Each row is a point on a tangle of strands that fork, close into loops and nearly touch. The rows are in no order.
(in the rows, 128 means zero)
Points whose rows are less than 71.8 apart are linked; no others are. Some points are linked to none.
sir: [115 147 115 131  74 101 146 177 110 135 113 144  76 111 151 141 106 183
 117 124 132 115 115 112 119 108 162 152 156]
fip: [130 120 152 134  77  63 200 115  91 105 108 148 112 143  99  99 119 166
 134 157 142 123 140  83 180 155 149 134 121]
Litup: [122 131 115 149 139 138 153 109 123 123 103 126 172 161 122  88 155  71
  98 154 164 117  96 124 123 159 143 157 104]
dozi: [143 172 128 147 160 161  56 155 172 120 163 152  99  96 134 188 156 160
 166 100  65 128 141 174 123  57 127  90 166]
nar: [132 110 171 151  64 159 103 142 154 109 174 155  92 104 139 148 136 174
 211 111 100  86 164 177 137 114  91  54 158]
rezu: [118 116 100 108 175 139  82 112 158 117 104 131 176 159 106 126 168  72
  94 147 141 156 119 132 120 128 149 128 115]
Nafaf: [135 166 120 118 120 158 113 135 126 145 129 118 109 115 167 159 106 151
 129 114 117 113 136 156 107 128 133 123 155]
Ruver: [139  90 147 119 146 156  83 134 142 128 107 145 128 123  96 145 137 112
 147 125 119 153 171 140 158 137  84  84 151]
kigiv: [129 147 123 144 148 109 168 123  99 128 114 117 147 147 126  74 135 117
  90 138 140 131  76  94 121 154 150 187 113]
Vazu: [133 131  71 109 189 125 109 119 145 124 121  94 166 163 135 115 153  55
  76 148 125 152  97 109  67  89 148 159  95]
pas: [125 104 137 145 124 148 114  96 139 113  94 155 162 163  81 126 155  81
 136 149 169 133 142 136 161 180 122 112 119]
nudo: [119 111 137 162 114 142 147  86 134 127  98 155 165 165 100 108 156  73
 122 151 179 120 124 138 155 188 129 131 104]
nidot: [134  98 162 136  52  68 220 104  79 101 115 148 134 140  85  84 127 155
 150 166 161  87 155  74 221 170 148 130 106]
sonam: [132 158 111 110 149 120 150 123  93 135 132 113 124 137 145 104 120 132
 107 116 132 142  93 113 100 158 149 175 121]
domom: [123 127  74 101 218 124  74 126 141 152 157  78 131 133 168 161 129 105
  77 117 109 161 119 134  61  65 145 159  97]
Basok: [135 157 119 109 143 149 120 133 119 143 128 117 118 123 163 161 112 132
 133 118 115 133 144 157 107 130 127 120 141]
zil: [116 136 153 131  48 137 123 150 146 125 139 142  95  92 145 145 107 193
 159 111 121 100 123 132 126 119 114 105 165]
nidi: [108 115 144 170 106 124 166  92 127 134  96 149 163 149 103  96 146  82
 113 149 176 118 104 116 151 177 129 150 108]
detad: [109 115  87 102 187 137  76 119 160 114 120 116 163 152 119 129 172  69
  85 136 134 160 107 123 101 102 153 137 104]
Zud: [118 116 109 113 167 147  90 120 145 114  98 127 165 147 103 133 151  73
 109 136 133 157 131 125 130 128 141 122 123]
vere: [126 124 143 122 114 139 145 116 114 135 110 127 116 123 124 135 112 126
 142 112 138 150 140 133 136 158 100 120 135]
ruva: [132  98 140 128 132 158 113 126 125 125 103 138 130 137  94 135 126  99
 141 120 143 144 161 134 155 148  96 101 136]
sepe: [112 103 179 124  64  91 165 108 132 118 135 153 107 109 104 134 101 145
 165 126 143 138 134 114 164 170 101 100 131]
ren: [125 131  86 103 225 146  63 133 156 148 163  85 133 114 168 174 139 128
  85 105 100 153 118 152  86  63 152 150 108]
mima: [110 122 143 158 112 118 175  99 120 130  99 135 147 141 101  96 136 104
 111 140 157 135  94 101 147 169 129 162 123]
kuvar: [105 118 168 106  28  80 154 153 138 110 144 169  97  95 125 131 102 186
 169 143 143  96 152 113 155 133 135  92 168]
lilad: [132 138 113 115 190 145  79 145 144 143 140 105 132 108 152 181 130 123
 118 112  88 148 145 167 121  87 137 118 135]
Zise: [120 173 156 123  75 142  98 163 122 104 183 122  43  70 163 127 105 252
 221  47  51 114 140 130  95  59 129  99 183]
Vugef: [120 115 119 109 165 148  94 129 137 131 102 125 142 128 114 145 135  92
 121 125 120 161 149 132 131 114 122 114 138]
nupov: [130 162 100 125 207 158  52 142 169 134 172 109 115  96 155 194 154 151
 122  96  81 134 127 175 119  61 147 120 126]
let: [129 120 170 132  82 138 123 127 135 134 142 139 107 104 137 151 112 167
 172 113 130 124 152 164 142 147  88  85 137]
dunaz: [112 148 140 129  65 129 126 147 136 135 125 135  86  99 154 150 108 187
 140 115 133 110 118 131 125 126 127 128 157]
tiron: [156 147  72 110 187 125 142 120 119 128 138  84 172 160 146  76 141  80
  74 151 129 121  83  99  64 113 141 192  91]
das: [129  88 169 156  64  71 208 101  96 116  96 149 143 140  82  81 135 136
 123 180 157  82 141  62 209 166 141 139 109]
Subam: [130 135 102 120 159 142 146 113 104 129 119 104 155 148 134  95 131  82
 102 130 135 137 103 113  98 138 141 169 119]
lide: [115 138 162 143  52 151 116 145 154 113 155 144  93  92 145 146 112 189
 183 104 113  92 136 152 123 111 101  88 163]
Dasap: [106  94 191 114  53  92 157 125 145 125 154 157 105  98 111 130 104 154
 183 125 135 125 151 131 162 171  92  73 134]
Gezen: [137 127 138 126  54  63 215 113  78  98 113 156  98 147 108  93 117 170
 140 161 160 100 147  90 186 151 159 120 116]
fid: [141 129 157 142  93 158 105 140 136 135 138 137 107 111 142 161 118 166
 170 115 117 118 160 169 131 126  97  83 147]
kor: [132 162 113 121 130  97 146 139  92 138 127 130 102 128 151 117 113 158
  97 124 134 141  93 114 112 152 161 168 130]
mim: [121 157 113 125  99  91 144 155  95 135 113 152  82 121 150 129 118 170
 101 127 137 132  99 112 119 138 164 156 145]
gozik: [144 144  99 138 166 119 158 128 117 136 125  94 187 154 141  53 149  94
  52 162 159 102  58  97  96 139 142 196  77]
Rud: [112  70 195 121  63 105 152 129 144 122 161 152 110  99 103 129 110 141
 191 119 141 125 156 144 171 171  78  66 129]
bab: [137 131 127 111 156 148 113 133 122 140 114 116 138 126 133 151 115 117
 139 119 116 154 161 152 131 125 117 117 137]
kazu: [133 176 111 136 182 159  64 159 175 128 164 126 109  96 148 190 154 149
 141  96  71 129 137 181 119  62 141 100 153]
tirar: [131 177  25 136 165 101 124 187  78 154 172 108  91 110 181  97  66 169
  62 103 115  84 101 129  41  40 180 234 117]
vaku: [123 123 109 125 148 150 121 111 120 121  99 126 158 151 107 113 141  73
 120 134 146 143 131 130 127 141 132 130 126]
zamut: [130 133 124 120 144 144 145 119 108 137 115 118 133 131 132 120 113 106
 128 113 136 152 126 126 123 156 121 142 131]
tuz: [151  93 167 135 134 156  80 151 154 135 143 143 117 110 111 166 140 151
 175 135  97 139 181 153 158 119  86  74 161]
Rokul: [127 160 138 126  88 155 116 141 128 139 127 131  98 106 161 158 110 175
 141 109 121 117 124 149 114 136 118 118 153]
lole: [111  87 155 149  81 129 156  97 137 117 109 151 127 128  76 122 122  99
 150 125 162 128 134 118 172 178  92 107 120]
zudu: [112 148 133 133  56 118 139 179 127 128 121 135  79 102 145 151 103 204
 132 114 130 105 119 111 129  98 148 143 169]
Tis: [112 104 154 144  90 130 164 100 126 121 111 140 122 126  91 115 115 112
 145 119 155 139 125 114 158 176  97 124 123]
reri: [158 153  84 131 180 124 155 129 120 131 133  86 185 154 145  54 140  94
  59 157 151 105  63  88  79 123 143 206  77]
Sek: [129 116 152 156  95  68 198 106 104 120  96 140 132 144  94  90 129 146
 118 166 137 117 118  67 177 156 150 151 115]
rel: [123 137 104  98 198 141  80 140 146 149 137 102 142 117 152 165 129 113
 107 117  98 159 140 157 110  88 144 129 130]
ter: [126  95 134 140 119 153 105 109 135 116  97 154 141 154  80 129 138  87
 143 133 158 133 150 126 161 160 104  97 130]
Sinub: [108  67 179 129  67 118 153 116 140 119 138 155 118 112  82 125 109 118
 178 111 152 131 147 127 177 171  73  77 126]
zesu: [114 110  85 100 196 140  73 125 148 127 122 105 153 139 129 135 153  77
  85 125 120 163 115 121  91  89 144 138 110]
tuvi: [121 127 162 152  57 165 107 142 151 107 163 147  88  98 142 140 119 185
 203  95 100  84 144 156 124 100  98  74 172]
Ped: [138  88 162 127 143 153  82 146 149 135 120 145 125 117  96 163 142 128
 159 133 107 145 171 142 165 128  86  84 156]
pima: [130 123 153 123 107 141 134 124 127 139 122 133 110 116 133 144 108 147
 157 110 141 140 152 147 139 154  94 103 136]
Dimi: [123 100 166 153  87  74 204 103 105 121  92 148 140 147  86  85 135 138
 112 175 149  99 126  65 191 161 145 145 119]
Bobi: [153 149  68 101 198 120 131 116 121 137 148  82 155 154 160 101 126  89
  77 143 113 134 100  98  49 101 138 189  97]
lazo: [121 148  94 111 215 149  62 138 163 145 171  90 124 109 163 188 142 138
  99 102  88 146 125 163 100  63 152 135 116]
pul: [152 188  98 162 120  54 208 154  48 128  99 136 130 181 150  54  88 150
  72 155 131  86  98 101 110 126 186 145  82]
Melag: [122 138 120 146 144 121 168 115 116 138 111 116 163 149 124  72 142  95
  88 141 150 116  73 102 122 158 146 180 107]
keta: [125 125 113 144 141 147 148 105 117 121  97 129 162 155 108 100 144  72
 114 139 156 128 115 128 127 157 131 144 118]
gude: [150 155 139 139 144 159  78 150 154 130 139 133 118 111 140 188 136 151
 158 119  81 130 163 176 127  88 121  88 154]
migag: [143 149  64  91 207 115 112 114 127 146 156  76 144 144 171 122 115  94
  79 132 102 140 112 113  35  82 146 179  97]
beg: [132 148 110 108 162 141 135 119 108 138 119 102 141 140 148 122 115 101
 115 121 121 152 121 130 105 135 134 151 133]
Pom: [147 115 167 148  95 160  87 144 154 114 164 153 104 115 135 164 142 171
 203 119  95 106 177 177 141 104  92  57 155]
Dup: [133 153 105 119 169 117 154 121  99 137 128 106 148 147 140  88 128 112
  92 122 133 142  81 103  99 151 151 189 113]
dar: [135 132  82 114 176 132 130 117 121 123 119 101 171 162 135 106 145  64
  92 142 136 141 106 116  85 113 147 163 104]
Fam: [115 117  95  99 203 141  80 138 143 140 136  97 140 123 143 156 141  92
  94 113 107 162 127 136  97  78 144 135 120]
tud: [134 111 159 123  44  62 219 112  75  95 133 162 117 135  95  83 118 161
 161 158 172  88 158  92 214 164 149 112 115]
saluz: [131 142 111 150 153 123 167 120 115 135 114 114 183 154 134  61 153  94
  65 162 162 103  60 102 115 157 146 183  89]
Tolo: [112 113 157 131  83 103 165 107 126 127 122 141 111 116 105 125 108 138
 149 127 143 143 128 112 155 170 105 121 129]
Fole: [159  96 178 140 128 156  77 153 165 122 160 150 107 110 120 170 155 168
 198 133  84 130 174 159 153 109  88  63 161]
labo: [137 154 123 121 164 153  85 149 147 144 136 121 127 111 154 184 124 140
 133 120  89 136 160 173 127  91 131 107 150]
ris: [150 134 144 133 123 153  97 143 140 134 132 135 115 112 142 173 126 157
 163 120 105 132 171 168 137 114 103  83 150]
luno: [109  64 165 145  72 125 146 102 138 118 121 161 124 128  70 120 121  98
 168 124 170 122 138 118 181 183  85  86 117]
Gera: [135 141  67  95 215 113  92 126 135 154 158  78 129 140 171 142 121  95
  75 127 103 153 118 123  43  64 147 174  97]

How many points has the smallest loop of links through each point below? Write 0 if it is on no loop.
kigiv: 18
sepe: 8
Gezen: 7

A fork is a point with three links, a tip a point with one. Leave the first point through the second and follow the links. Name the first fork or tip that comes.
zudu, sir: Dup
fid, ris: Zud
Ped, tuz: dunaz
labo, gude: Subam
Ruver, ruva: mima
